Each row is a point on a landscape with many valleys, with its height.
From any point a ball rolls to the lowest of the 2 points nearest to it. It stops when none of these is lower. Distance is the straight distance between rows; heights are no part of it.
Q812: [167  65 187  94 141 148 157 119 144 117 123 107 140 150 113 128  83  87
 171 122  69 149 106 108  90 107 147  98 115]  h=330
Q148: [123 196 125  95 116 134  59 152 124  75  71 115 131  90 131  94 174 124
 150  79 123 135 149 141 135 154  50 203 105]  h=427
Q989: [143 125 125 163 119 131 141 157 140 111 122 170 138  98  82 145 132 150
 106 119 151 131 118 177 121 116 146 119 101]  h=131
Q788: [146 125 125 116 108  80 124 110  76 132 149 137 162  93 131 151 145 142
 132 132 171 112 159 138 176 149 148 108 175]  h=220
Q817: [ 67 150  80 135 178 166 125 148 151 119 136 106 125 170 120 140  78 111
  92 153 139 166 135 134  75 134 101 155 149]  h=179
Q160: [121 151 114  87 160 147 146 156 113  97 132 132 113 131  75 126 100 105
 110 131 159 137 138 111 113 126  73 112 129]  h=145
Q883: [167 114 112 115 111  64  93 112  83 138 144 143 163  78 157 148 169 162
 145 116 168 138 127 135 174 144 181 137 173]  h=200
Q665: [ 91 142  98 129 150 159 138 167 149 108 129 128 134 137  93 134  78 124
  93 133 141 158 115 133  87 126  85 118 113]  h=166
Q802: [145 119 140 116 163 182 136 102 170 135 127  79 145 149 154 138 101  77
 152  98 102 125  62 107 105 108 109 175 139]  h=316
Q560: [112 122 141 153 111 146 134 164 170 133 139 171 102 113 114 106 109 142
 139 150  91 156  98 135 101 137 138  46  98]  h=439
Q169: [117 108  97 154 150 114 171  73  87 146 159 135 116 160 128 179 132 130
  75 120 198 101 186 125 187 100 167 116 163]  h=543
Q702: [126 134  99 146 176 121 140 105 124 148 129  88 108 178 122 133  88  90
 104 144 129 134  96  85  72  93 105 178 142]  h=221
Q104: [122  86 120 132 137 167 134 131 163 156 147 141 135 167 159 149 109 120
 136 125 119 150  70 103 113  99 162 127 149]  h=142
Q368: [132 162 154 123  78  85 105 113  99  87 144 130 112 107 109  83 167 153
 165 162 151  94 207 140 159 166 117  35 148]  h=113
Q33: [ 71 109  74 160 172 139 133 126 128 142 156 109 113 181 138 155  62 111
  84 152 138 157 131 111  82 109 130 130 160]  h=205
Q441: [153 159 136 162  72  89  91 126 120  82 110 156 122 102 166 113 181 179
 169  95 107  98 109 150 125 127 148 153 115]  h=49
Q758: [173 125 111 127 100  93  88 119  85 152 132 138 136 111 193 158 155 159
 131 107 159 126  96 112 165 135 164 176 147]  h=184
Q120: [110 140 156 174 138 133 137 138 186 140  99 146  86 160  97 111 128 144
 159 158  26 122 133 115  89 101 157  95  92]  h=92
Q892: [169 133 142 100 117  97 150 138 105 135 111 115 100  73  81 113 142 132
 144 145  90 126 125 125 130 125 142 108  97]  h=370
Q238: [131 149 147 163  94 167 106 159 183  86 124 142 117 123 138 111 124 149
 159 122  67 123  92 161 108 125 119 103 107]  h=429
Q903: [140  84 161 138  85 100 181  91 102 130 172 159 117 163 112  96 119 146
 143 158 142 129 183 131 146 177 155   4 109]  h=419
Q588: [159 124 133 143 128  83 155  92  69 117 143 159  90 143 125 147 125 136
 120 139 175 116 138  93 156 116 131  83 132]  h=522
Q72: [162 124 142 167 120 116 156 141 136  92 116 168 115 122  86 138 105 141
 125 134 120 135 108 140  97 101 131 100 100]  h=136
Q131: [124  91 102 154 145 136 175 116  80 149 177 123 115 129  76 163 138 149
  80 144 150 167 163 148 149 135 157  50 155]  h=167
Q531: [129  89 162 146 113 133 152 122 146 113 134 163 105 191 137 119  70 132
 140 159 120 136 139 114 118 114 134  64 113]  h=486
Q29: [102  77 136 154 128 118 169 108 111 121 152 161 116 206 120 157  81 126
 119 152 138 143 168 107 127 106 133  72 132]  h=497
Q764: [ 23 150  84 116 133 158 107 147 148 149 145  97 151 124 115 148 142  89
  65 143 192 137 186 140 139 154  92 153 128]  h=677
Q561: [145 111 149 146 108 111 138 135 153 125 139 118  95 138 107 134 126 148
 147 146  33 173  79 105  76 121 161  70  95]  h=132
Q676: [142 151 149 132 108  64 109 130 118 150  82 155 111 114 127 107 177 155
 156 152 100 100 163 130 172 123 162 147 120]  h=386
Q231: [131  77 110  92 163 130 171 121  74 137 162 137 117 142 142 138 102  97
 131 122 134 123 178  98 152 100 135  69 159]  h=164
Q555: [155 100 154 113 113 119 156 130 120 143 148 129 106 119 111 112 109 121
 144 143  67 144 100  98  96 139 144  62  89]  h=140
Q793: [119 141 104 168 160 179 135 117 173 135 162 100 138 159 139 157  85 114
 100  98 127 144  54 123  77  99 117 183 119]  h=249
Q969: [106 187 141 138 115 149  78 140 153 144  92  76 130 128 161 129 168 144
 121  54 113 131  95 142 120 187  47 220  80]  h=465
Q279: [160 202 164 141 130 124  74 114 172 114  64 108 103 118 166 127 171 124
 175  68 109 112  95 126 170 125 100 226  97]  h=35
Q470: [156  78 140 168 161 131 145  95 159 143 125 122 158 187 122 144  84  92
 117 134 122 145 115 119  89  93 157 170 134]  h=158
Q577: [131 116 153 139 160 170 129 111 191 128 116  89 147 188 143 130  87  95
 146 146  95 125  96 104  86 106 111 145 134]  h=321
Q390: [100  90 116 177 142 142 167 132 121 176 158 179 111 166 122 172 105 146
  98 139 157 159 120 112 129 100 177  67 120]  h=74
Q859: [ 99 127 132 124 140 130 145 139 114 103 133 124 141 110  67 134 128 115
 111 171 162 137 179 136 129 137 117  67 143]  h=223
Q357: [171 141 157 166 144 132 120  73 183 139 111 115 117 162 157 136 111  90
 157 100 134 114  74 107 127  82 153 208 110]  h=72
Q307: [167 184 135 167 112  90 128 119 114  78  97 131  79  89 102 131 177 162
 162  93  42 111 120 117 121 111 149 153  98]  h=161
Q728: [110 145 134 142 132 204 104 181 195  92 127 150 165  99 112 113 108 140
 141 116 110 158 112 171 107 137 101  94 122]  h=435
Q607: [133  69 125 120 138 117 176 142  91 147 169 121 113 110 103 108 122 125
 127 147 108 140 142 119 132 150 149  25 120]  h=165
Q215: [ 73 116 116 126 126 186 119 143 169 159 120  98 166 133 180 123 130  99
 104 140 146 134 141 174 141 159 130 168 150]  h=206
Q992: [ 89 101 106 135 124 191 140 162 156 155 144 150 148 126 195 157 121 133
 109  97 162 125  94 140 139 143 131 140 143]  h=286
Q771: [167 151 121  97 135 149  89 135 123  71 105 167 158  92 125 118 114 107
 153  93 180 124 131 139 158 143 102 159 131]  h=346
Q805: [105  99 107 125 143 138 154 143 118 115 175 125 148 127  92 144 103 142
  94 166 146 167 179 145 141 142 137  46 158]  h=194
Q557: [172 136 133 115 108  65 132 138 108 160 122 147 116  45 113  69 183 123
 184 145  99 106 157 137 156 170 189  91  92]  h=378
Q796: [108  69  75 164 172 149 165 118 123 170 166 174 120 180 145 162 106 122
  95 121 127 168 118 106 109  71 183 101 140]  h=107
Q836: [115 114 133 130  89 122 119 160 139 130 137 122 146  75 106 112 162 154
 135 157  84 132 129 165 110 150 145  94 138]  h=162
Q344: [178 122 151 123 105  73 147 141 100 144 125 114 120  69  91  92 180 135
 141 157  77 115 162 140 149 142 177  75 110]  h=375
Q136: [112 125 154  95 128 103 139 111 111 150 102 113 145 109  74 105 155 114
 125 176 126 103 200 131 159 132 136 104 156]  h=175
Q12: [128 184 112  67 119 126  42 148  98  83  92 127 139  82 129 111 152 125
 140 110 164 136 140 124 148 169  64 169 137]  h=413
Q182: [148 181 153 177 133 117 109  95 179 121  81  97 130 171 144 125 128  95
 148 118 131 108 100 122 113  99 140 222  94]  h=62
Q21: [128 122 142 113  91 174 117 166 166  86 112 153 147  92 141  96 133 124
 169 124 111 129 110 176 111 144 107  99 115]  h=432
Q772: [130 152 150 167 110 164 107 118 174  86 122 110 102 158 151 120 115 142
 146 121  82 114  83 122  98 109  92 130 127]  h=426
Q809: [146 110 168 169 103 146 124 107 187 155 115 134 120 173 181 128 133 119
 137 132 128 116  69 100 124  96 155 147 114]  h=101
Q757: [ 85 145 133 138  97 180 104 144 172  89 116 161 131 142 170 127 112 132
 127 146 173 110 140 138 124 145  93 124 110]  h=318
Q714: [140 124 153 102 130  92 154  99  89 137 138 100 124 139  68 107 132 122
 138 194 122 118 210 120 156 146 134  62 154]  h=213
Q571: [ 55 150 105 126 146 144 122 129 140 118 132  89 120 182 139 116 100  93
  90 179 161 139 174 125  91 145 101 148 155]  h=215
Q187: [134 128 126 124 106 108 126 159 110 155 135 147 123  74 134 129 179 150
 147 100 140 115  92 128 136 141 135 117 110]  h=387
Q224: [ 90 165 104 117 133 138 107 154 126 134 119 129 145  93 113 142 144 126
  98  70 167 134 112 155 121 156  59 196  92]  h=455
Q782: [148 131 143 116  87 123 117 123 113  62 144 138 134 128 113  91 134 142
 153 163 141 137 198 145 146 155 115  45 152]  h=144
Q376: [183 134 140 100 117  78 107 126 103 159 114 160 111  65 139 100 163 117
 169 117 110 121 114 118 170 147 194 108 109]  h=381
Q900: [169 140 144 103 106 154  93 123 131 134 139 123 116 104 183 113 164 156
 176  83  98 112  44 110 122 147 108 124 133]  h=195
Q105: [166 120 167 139 103 104 127 113 135 141 125  96 105 146 128 133 139 140
 147 141  52 145  81  92  94  86 154 119 110]  h=124
Q459: [ 96 151 113 105 165 159 136 129 129 188 132 109  91 157 154 133 109 126
 115 120 123 115  52  92 101 126  82 168 111]  h=410
Q538: [128  98 132  72 183 101 134  82 103 148 107 146 129 161 137 124  97  68
 154 160 158 104 171  86 156 102 139 151 152]  h=219
Q976: [171 108 146 140 126  92 136 102 109 146 105 123 128 158 135 142 119 127
 108 146 150 132 128 104 149  99 163 171 136]  h=148
Q96: [114 141 123 113 129 161 131 148 152 162 143 122  83 142 152 130 114 139
 129 142  92 127  57  95  93 128  92 110 114]  h=416
Q995: [101 170 128 154 100 108 128 127 101 112 106 139  85  91 124 119 200 183
 153 106  35 103 133 133 117 140 148 136  88]  h=170
Q784: [173 100 168 129  75  97 126 113 114  99 142 133 148 125 150  94 127 157
 163 142 105 128 143 125 139 147 155  68 150]  h=406
Q928: [178  74 161 148 139 113 143  97 118 118 125 114 167 180  91 142  83 121
 126 138  92 161 148 115 104  97 158 136 131]  h=149
Q353: [144 132 108 156 120 149 123 139 156 117 138 103 138 126 130 157 103 148
 103 107 127 164  55 138  92 116 112 165 130]  h=244
Q488: [ 89 150 133 183 162 138 130 136 208 144  95 143 109 148  72 104 105 117
 146 165  66 143 128 131  88  87 137 124  97]  h=81
Q820: [169 143 154 163  97 100 127 157 125 119 130 124 127  83 115 128 174 172
 132 108  71 134  69 136  99 120 160 145 111]  h=339
Q552: [123  61 110 111 117 153 146 137 110 110 185 116 134 146 162 145 105 139
 137 139 101 158 150 124 128 124 127  56 169]  h=80
Q281: [144  91 116 144 176  81 142  80 104 134 122  91 144 182 113 134  89  93
 110 172 123 133 153 106  96  94 140 178 148]  h=180
Q350: [ 89 113 137 119 165 105 161 128 124 177 111 123 134 138  64 115 120  93
 108 171 111 103 146 124  98 103 141 132 114]  h=110
Q948: [153  98 154 125  82 123 118 116 129 144 136  92 131 156 159 132 141 165
 112 158  66 146  97  96 100 103 158 125 153]  h=108
Q907: [185 130 122  97 128  92 103 127  94 106 118 173 150  63 146 120 134 124
 173  98 166 119 136 138 178 143 142 112 137]  h=362
Q554: [113 123 124  85 143 181 127 158 155 161 129 125 142  69 120 109 127 123
 134  92 125 111  91 141 108 139  90 141 113]  h=385
Q467: [ 94 121  64 131 189 150 157 118 116 132 164 106  98 176 146 152  79 115
  71 119 125 144  89  94  82 110 106 165 149]  h=227
Q137: [123 116 179 148 112 139 137 116 168 103  89 155 123 178 136 103 101 120
 148 156 104 111 142 119 116  96 133 106 101]  h=481
Q785: [181 104 157 170  81 103 142 124 142 126 131 135  98 136 117 108 158 163
 148 132  47 139 107 109  93 125 190  72  71]  h=139
Q311: [150  92  93 118 192 118 147  92  98 105 146 102 154 173 136 144  74  66
 120 130 133 149 154 104  90  96 127 174 159]  h=201
Q779: [153  78 170 137  63 103 161 111 117 130 151 156 126 165 143  93 115 165
 149 165  99 134 148 128 138 163 169  39 116]  h=412
Q962: [178 123 156 153  83  74 140 113 107 115 133 143  86 120 133  94 159 149
 164 141  73 119 128 109 133 133 170  82  85]  h=147
Q446: [107  97 104 139 148 111 148 133  85 151 176 111 133 119 106 171 131 145
  70 136 135 159 132 127 127 113 143 110 168]  h=133
Q433: [140 159 122 129 113  96 145 148 100  83 133 118 106  83  73 109 156 146
 133 133  95 127 147 126 103 147 109  89  97]  h=366
Q547: [178 102 122 111 146 111 140 113  87 123 126 184 149  94 142 148 122 115
 140 101 188 126 149 120 175 115 164 110 136]  h=357
Q692: [151 174 124 118 115  56  95 149  82 126  98 134 106  75 127 133 193 170
 144 102  99 103 125 124 133 134 114 161 110]  h=350
Q828: [ 72 171 125 112 104 118  91 146 116 101 101  93 138 125 120 118 157 120
 104 149 182 122 183 121 138 160  95 161 125]  h=464
Q529: [175 181 144 141 106 101  51 130 146  80  87 143 131  91 161 125 173 163
 186  67 117 100  98 161 140 144 117 167 116]  h=38
Q518: [151  81 148 116 135 153 146 134 153 124 146 113 155 116 108 136  89 117
 152 117  88 158  94 137 100 109 146  84 129]  h=333
Q955: [ 99 152 101 163 156 179 119 135 164 172 149  78 140 146 167 154 106 128
  83 107 117 178  47 139  92 136 122 205 133]  h=254
Q735: [170 139 135  94 116  75 119 138  85 183 112 147  95  66 125 130 175 124
 151 106 117 128  78 114 147 130 151 145  88]  h=383
Q549: [176  97 111 111 176 152 147 101 119 103 136  99 161 152 137 148  75  74
 134  96 132 140 124 105 128  85 117 177 141]  h=212
Q668: [ 86 183 114 108 101 143  74 174 130  95  81  99 132 104 109 105 182 112
 116 109 137 127 175 138 127 164  71 182 105]  h=440
Q512: [126  69 151 127 140 127 160  93 122 185 124 160 151 191 132 121 116 110
 120 161 138 127 144 105 131  95 189 124 145]  h=186
Q7: [136 143 138 106 147 127 144 154 119 147 107 129 117  89  91 127 129 119
 134 128 103 112 112 115 120 114 114 165 102]  h=376
Q967: [123 133 136 132 108 108 127 130 113 139 111 165 118 114 129 134 138 139
 133 143 182 102 138 124 172 133 131 124 118]  h=468
Q378: [121 104 158 144 107 157 119 129 179 145 133  90 143 158 151 115 118 156
 118 165  59 156  88 126  99 127 149 125 156]  h=127
Q882: [135  90 109  84 134 139 140 151 100 101 171  96 144  98 130 125 116 136
 126 137 108 144 142 136 132 136 120  82 172]  h=112
Q456: [ 42 159  61 114 161 170 122 126 128 142 148  80 144 147 146 156 117  59
  70 122 197 136 204 149 127 158 133 173 133]  h=657
Q906: [106 119  70 124 150 169 143 166 133 145 152 110 163 106 165 170 120 121
  79  74 154 141 119 166 131 136 118 186 140]  h=273
Q979: [169 104 178 123 146 148 130 108 163 113 113  92 151 151 108 120 101  76
 165 134  68 127 105 120 100 104 121 150 134]  h=326
Q769: [100 142  84 132 166 117 160 132  98 121 147 111 125 122  81 153 123 116
  74 130 190 150 169 122 127 122 105 125 144]  h=76
Q879: [136  90 134 118 116 117 165 155 117 144 160 129 146  64  99 105 154 133
 142 145 102 135 133 155 120 151 164  50 133]  h=173
Q659: [141 115 121  97 111 150 129 138 107  56 165 122 151 120 112 120 106 124
 119 147 130 140 174 140 117 131 103  56 162]  h=138
Q877: [104 176 133 104 125 144 107 147 148 157 107  97 121 121 113 123 147 152
 114  74 116 133  81 142 113 141  52 196  92]  h=460
Q803: [132 109 113 116 108 155 118 162 130 119 174 144 154  83 154 120 133 165
 153  95 124 123  61 159 108 154 121  92 147]  h=397
Q631: [113 111 109 160 152 104 168  72  97 171 171 102 149 182  81 157 130 126
  66 146 183 114 215 136 173 121 172 124 173]  h=564
Q79: [117 132 136 151 117 163 113 179 179 120 131 158 137 115 112 128  77 155
 135 129  97 183  90 146 102 118 127  74 127]  h=437
Q153: [162  68 145 117 133 107 190  69  74 153 170 160  98 185 123 121 100 106
 159 125 157 127 194 105 186 135 164  45 113]  h=430
Q40: [114  82  97 149 150 156 152 119 128 113 145 125 181 159 118 145  86 105
  90 134 160 147 182 153 153 114 157 127 169]  h=615
Q26: [126 178 121  96 114  74 101 151  88 143 118 127  75  59  96 116 182 156
 142 115 120 109 115 122 143 164  86 130 110]  h=355
Q766: [150 134 103  99 157 148 123 127 110  84 120 102 151 137 132 137  91  89
 126 107 159 131 141 120 127 120 100 170 154]  h=224
Q257: [139 140 136 105 119 148  99 141 150 125 105 106 136 105 169 118 138 130
 140 125 124 104  90 127 136 135  90 174 137]  h=216
Q336: [102 128 116  79 166 143 142 151 117 166 132 115 140  98 123 126 115 101
 121 120 139 105 107 127 123 121 100 159 125]  h=380
Q391: [113 109 120 185 126 128 141 148 147 121 132 147 162 125 114 160 109 150
  80 136 167 155 124 169 122 107 156 147 120]  h=121
Q62: [189 173 145 162  99  57 122  96  93  52  90 180  86 122 131  89 150 173
 190 120  83 110 186 137 160 145 156  98 115]  h=163
Q483: [102 115 128 163 123 184 119 150 198 132 106 112 170 138 158 129  99 124
 118 151 132 146 127 185 122 144 131 164 135]  h=181
Q237: [110 131 130 134 156 197 114 144 176 160 129 108 131 139 187 127 126 126
 132 100 133 125  61 133 101 148  99 179 121]  h=307
Q613: [140 131 101 133 135  92 148 100  74 136 154 158 107 134 146 176 131 147
 100 120 201 114 156 117 181 109 138 121 154]  h=529
Q494: [138 136 152 147  82  87 128 118 137 134  86 125 121 134 104 103 150 159
 141 165  59 102 147 125 139 113 176 153 125]  h=394
Q641: [107 118 149 152 120 114 150  91 140 129 124 146 178 178  49 115 106 140
  99 181 159 125 214 154 154 138 148  92 164]  h=595
Q291: [148 128 132 109 186 217 131 110 180 161 155  80 138 150 177 128 107 118
 136  74 113 115  40 116 113 135  83 190 142]  h=312
Q415: [ 68 155  89 110 176 167 125 131 131 180 138 101 101 165 154 122 107  96
  86  91 146 122  92 109 101 133  65 198 117]  h=403
Q720: [123 130 124 115 125 170 129 176 163 152 144 124 133  75 102 118 137 155
 129 103  82 148  62 163  96 138 108 116 111]  h=388
Q270: [171 193 159 143 125  93  83 108 158 131  75 128  95 111 136 138 182 139
 183  74  74 106  99 116 161 111 147 188  94]  h=22
Q163: [150 141 106 112 133 159 112 124 126 152 129 110 159 104 155 143 132 143
 119  55 153 127  69 138 146 141  88 206 122]  h=478
Q832: [165 183 124 113 130 144  71 120 137 119  98 102 164 109 158 129 129 135
 130  72 165 121  87 132 150 144  75 230 108]  h=474
Q63: [143 126 116 135 139 138 143 122 120 107 130 100 141 128 121 145  97 117
  90 122 142 149 116 135 107 115 118 165 135]  h=237
Q356: [153  49 134 121 143 162 162 100 123 162 143 145 131 180 162 145 107 110
 139 122 114 149 117  97 113  94 177 118 131]  h=159
Q482: [ 81 109  79 125 183 192 148 157 156 150 153 127 152 138 129 151  87  92
 101 120 138 146 140 140 130 106 129 147 140]  h=298
Q314: [154  77 141 133 111  96 191  74  68 157 176 156 105 146 131 112 138 136
 142 135 151 146 163 108 176 167 177  19 110]  h=425
Q50: [ 77 151 111  90 100 142  84 156 108 116 102 128 164  83 118 139 170 118
 111  75 197 120 136 157 152 162  71 157 112]  h=445
Q942: [100 120  95 184 151 143 138 153 153 155 146 161 125 149 128 167  85 148
  91 139 157 169 105 132 120 106 142 112 125]  h=103
Q28: [ 86 133  84 141 141 166 133 153 137 179 139  80 150 139 193 163 123 132
  72  89 141 155  99 160 115 155 113 207 133]  h=263
Q339: [116 125 134 167 117  87 137 146 120 114 121 122 133 125  75 140 157 161
  96 161 124 143 160 156 122 117 145 107 127]  h=67
Q393: [159 147 104  84 135 100  67 113 100  80 120 158 140  89 150 140 143 127
 151 119 192 129 167 122 200 157 123 113 168]  h=372
Q506: [110 143 152 143 124 146 132 139 181 116 130 114  84 169 118 124 102 141
 148 139  58 136  74  96  82 103  95  93 114]  h=422
Q685: [155 148 135 135  96  79 106 141 118 128 114 104 109 106 125 137 158 161
 119 123 100 131 100 114 113 118 119 160 125]  h=344
Q323: [ 88 104 109 115 138 184 125 156 147 195 129 124 152 113 191 136 145 119
 117 113 147 113  80 130 135 148 106 188 127]  h=299
Q727: [ 87 134  80 123 148 164 131 121 127 114 151  96 150 156 170 138  99  86
  86 128 181 128 184 142 139 129 132 169 167]  h=642
Q678: [154  86 142  84 147 105 153  87  90 142 125 132 129 154 135 121  99  93
 153 154 141 128 183  89 179 111 153  99 154]  h=193
Q305: [ 82  98  88 135 146 149 150 100 127 105 149 107 138 194 143 135  92 105
  85 153 178 141 206 140 143 121 143 119 176]  h=627
Q245: [110 170 150 115 102  56  74 133 111 133  88 174 103  93 148 120 197 149
 175 128 133  88 162 137 183 161 147 139 102]  h=377
Q406: [ 95 138 152 110 153 114 134 131 134 150  81 110 148 113  66 102 136  87
 114 178 135 114 182 131 120 113 133 146 129]  h=137
Q754: [ 89 119  68 122 165 192 143 170 127 120 166 142 147  99 113 142 102 127
  88 111 150 145 139 149 137 123 108 100 165]  h=314
Q325: [127 139 132 105 103 167  87 138 144  70  99 158 145 119 157 117 131 108
 156 142 189 111 145 138 146 141 100 153 117]  h=334
Q343: [183 106 181 155 115 122 130  83 160 123 106 147 123 185 153 132  94 101
 166 114 128 119  83  97 132  76 154 153 117]  h=83
Q37: [132 104 112 128 169 111 140 123 120 115 137  72 132 162  97 140  97  94
  93 164  92 153 125 100  73  99 116 147 158]  h=204
Q664: [141 177 111 123 119  84 114 153  72 110 135 132  97  59  61 104 174 146
 126 115 140 120 152 155 125 162 103  96 101]  h=361
Q763: [183 104 166 169 125 106 139 115 139  97 124 124 133 153  91 143 103 135
 128 126  94 154 112 135 102  83 155 127  98]  h=141
Q941: [ 95 139 130 108 104 144 101 143 144 138 100  87 150 124 176 113 146 116
 123 145 133 125 142 144 129 155  93 188 143]  h=241
Q586: [133 193 137 115 109 126  59 127 132 115  91 125 129 113 187 123 155 155
 159  60 139 118  92 147 132 179  56 219  96]  h=470
Q142: [122 161 137 127  81 110 110 147 115 138 106 127  92  93 153  95 199 156
 171 112  50  94 113 129 125 152 143 105 103]  h=178
Q533: [118 167 103  78 123  96  54 128  81  97 120 124 137  77 158 141 164 137
 147 104 192 131 150 129 167 165  95 159 153]  h=393
Q698: [ 96  95 141 120 164 105 156  79 135 173 115 146 147 171 114 103  96  75
 133 175 149  89 169  99 132 103 160 145 148]  h=222
Q570: [119  99 139 116 114 136 155 107 130 109 130 154 175 157 102 128 103 117
 114 162 154 117 182 150 160 109 146 102 158]  h=606
Q31: [142 171 135 155  65  91  85 143 105  47 124 156 125 115 151 109 163 162
 169 117 145  97 145 157 120 145 116 111 124]  h=64
Q319: [144 103 152 131 106 140 149 128 132 144 121 140 132 146 154 145 124 134
 118 133 142 130  85 110 129 105 148 130 129]  h=123
Q736: [172 167 152 148 104  83 111 104 127  75  82 147  82 124 125 101 158 150
 180 124  62  99 145 120 146 127 149 130 103]  h=156
Q256: [ 93 153 110 127 156 116 128 121 109 103 112 116 134 172  96 118 107  99
  88 182 184 119 181 114 111 113 109 147 138]  h=262
Q532: [120 156  81  90 174 150 134 139  74  85 141 123 115 123  83 145 108 101
  84  99 196 128 159 109 128 119  85 138 126]  h=117
Q999: [109 163 139 123 135  86 128 102 109 102  84 134 106 174  91  88 125 106
 122 180 156  96 204 108 121 114 116 136 128]  h=291
Q232: [144  95 130 121  83 128 107 145 127  99 147 141 162 100 166 116 119 156
 158 131 124 116 115 149 127 147 136  86 160]  h=400
Q447: [ 99 121 124 111  91 127 110 165 124 135 148 153 145  79 151 130 160 154
 143 104 162  94 106 170 120 165 105  99 138]  h=391
Q6: [ 61 151 139 126  95 109 114 121 121 120 111 112 137 155 123 110 148 130
 101 183 174  92 204 129 164 146 116 137 145]  h=488
Q100: [ 74 139 115  93 117 132 111 140 104 129 158 155 143  83 134 155 161 121
 115  83 205  96 144 142 156 161  93 127 118]  h=431
Q389: [ 70 134 147 128  81 105 122 112 122 146 134 147 113 141 142 124 162 141
 116 171 168  87 167 142 167 154 128 112 122]  h=446
Q424: [122 135 163 136 104 132 133 129 145 119  94 163 118 145 128 108 139 130
 140 147 134  94 147 123 149 113 142 139 107]  h=475
Q421: [112 105 132 161 130 125 173  76  99 138 150 119 143 172  60 126 133 144
  86 158 176 123 216 144 173 127 152  80 174]  h=582
Q38: [155 119 123 126 109 111 142 157 119 135 152 110 117  74 110 134 169 165
 140 119  80 146  60 125  89 141 151  92 108]  h=337
Q661: [140 168 127 138  88  78 101 116 101  71 117 158 111 101 150  85 180 167
 184 135 128  90 177 154 135 172 139  71 138]  h=84
Q760: [118 118 148 153 117  97 160 108 105 112 128 168  95 173 111 139 110 129
 100 172 171 118 167 120 146 128 110  70 123]  h=512
Q230: [132 132 121 161 138  88 162 115 100 115 127 119 129 135  73 153 124 135
  74 154 173 136 166 139 131 112 116 131 133]  h=29
Q814: [172 129 117  86 159 134 145 135 117  97 117 175 155 100 131 137 103 110
 147  98 189 117 135 134 183 114 128 164 143]  h=352
Q286: [106 115 146 149 100 130 107 147 172 133 121 103 163 127 134 115 144 170
 118 167  79 140 135 165 124 136 145 128 150]  h=146
Q11: [ 83 123  59 110 186 208 137 161 150 157 156 113 138 141 176 147 101 112
  83  76 129 143 125 160 129 116 115 172 158]  h=284
Q993: [130 188 129  94 127  68  86 134 111 109  88 177  86  72 115 106 181 131
 187 117 142  95 174 134 159 169 116 117 112]  h=369
Q114: [142  93 160  99 145 112 164 136 108 120 143 135 101 121 105 109 106 111
 142 147 104 136 143 115 121 120 122  55 110]  h=150
Q924: [104  82 102 133 161 179 153 139 141 188 154 169 123 150 144 155 104 116
 105  91 127 135  95 105 115  90 162 130 131]  h=130
Q180: [112 127 139 159 163 118 150 132 149 166 107 144 106 140  72 128 121 116
 124 163  88 126 111 109  70  85 152 125  95]  h=91
Q535: [110 145  95  56 180 133 120 131 101 158 119 121 117 112 143 139 122  93
 105  98 153 117 119 101 148 129  91 189 139]  h=389
Q848: [187 148 153 105 133 167  97 111 169 122 119 108 125 107 168 115 132 114
 174  92 108 113  60 113 126 133  82 160 128]  h=203
Q709: [171 193 141 145 156 113  75  95 166 121  57  90 121 137 139 130 139  88
 160  98 125 115 111 125 152 119 115 247 121]  h=50
Q677: [115 115 135 154 114 106 150 134 116 160 143 106 130 134  99 139 147 158
  65 174 114 149 122 125 110 118 164 120 150]  h=97
Q39: [106 172  92  74 179 169 122 129 116 164 110 124 125 131 150 126 111 108
 118  81 153 103  84 122 129 119  63 215 107]  h=396
Q842: [132 145 155 159  99 140 146 150 171 148 110 156  83 110 110 109 155 137
 151 139  45 112 101 120 106 118 176 106  63]  h=104
Q227: [178 105 140 134 113  91 117 104 107 121 126 146 129 137 169 148 124 165
 135 121 159 125 123 107 174 121 154 138 152]  h=168
Q497: [147  98 124 125 135 147 141 158 130 144 168 119 133  81 113 134 113 153
 116 123  88 169  71 130  95 124 145  86 125]  h=335
Q332: [ 79 125 126 104  90 125 105 134 118 130 136 135 152  95 134 136 162 115
 122 134 172  94 159 156 154 161 117 105 150]  h=411
Q816: [132 167 122 137 152 164 127  77 170 135 162  74 112 176 137 139  92 126
 104  65 119 144  16 104  92 114  89 189 120]  h=253
Q322: [116 146 150 114 129 111 164 121 114 122 133 130  97 118  57 104 143 115
 124 183 144 121 196 137 144 142 119  42 118]  h=240
Q996: [ 94 105 126 154  95 171 131 147 166 132 138 177 133 143 180 138 110 148
 120 134 174 118 107 142 140 146 129 105 132]  h=301
Q823: [125 152 144 123  90 143  96 153 150 143 116 133 106 101 165 113 183 161
 160 106  85 112  62 136  98 151 114 125 101]  h=188
Q68: [139  71 118  93 125 126 162 104  76 134 197 121 111 150 166 142 124 125
 129 123 113 137 171 102 161 130 156  52 173]  h=126
Q233: [129 182 128  55 133  72 104 129  93 141 112 148  81  79 107 112 159 112
 153 133 138 111 145 105 154 149  99 108 106]  h=363
Q534: [127 102 122 167 139 148 134 117 185 142 107 112 165 155 138 135  94 122
 116 145 111 144 119 143 107 108 160 169 145]  h=169

For each start below, name the point where the ball stops.
Q788 -> Q270
Q941 -> Q390
Q79 -> Q336
Q676 -> Q992
Q482 -> Q281
Q828 -> Q992
Q433 -> Q992

Call two points neighbours if one is among the 2 nearest of the other. Go from one point of each pair to the other, from neighbour to neighbour, staying as low as possible. Name the highest point that can't be avoided.
Q390 and Q992 -> Q291
Q390 and Q281 -> Q322
Q270 and Q390 -> Q104
Q230 and Q281 -> Q467
Q488 and Q948 -> Q785
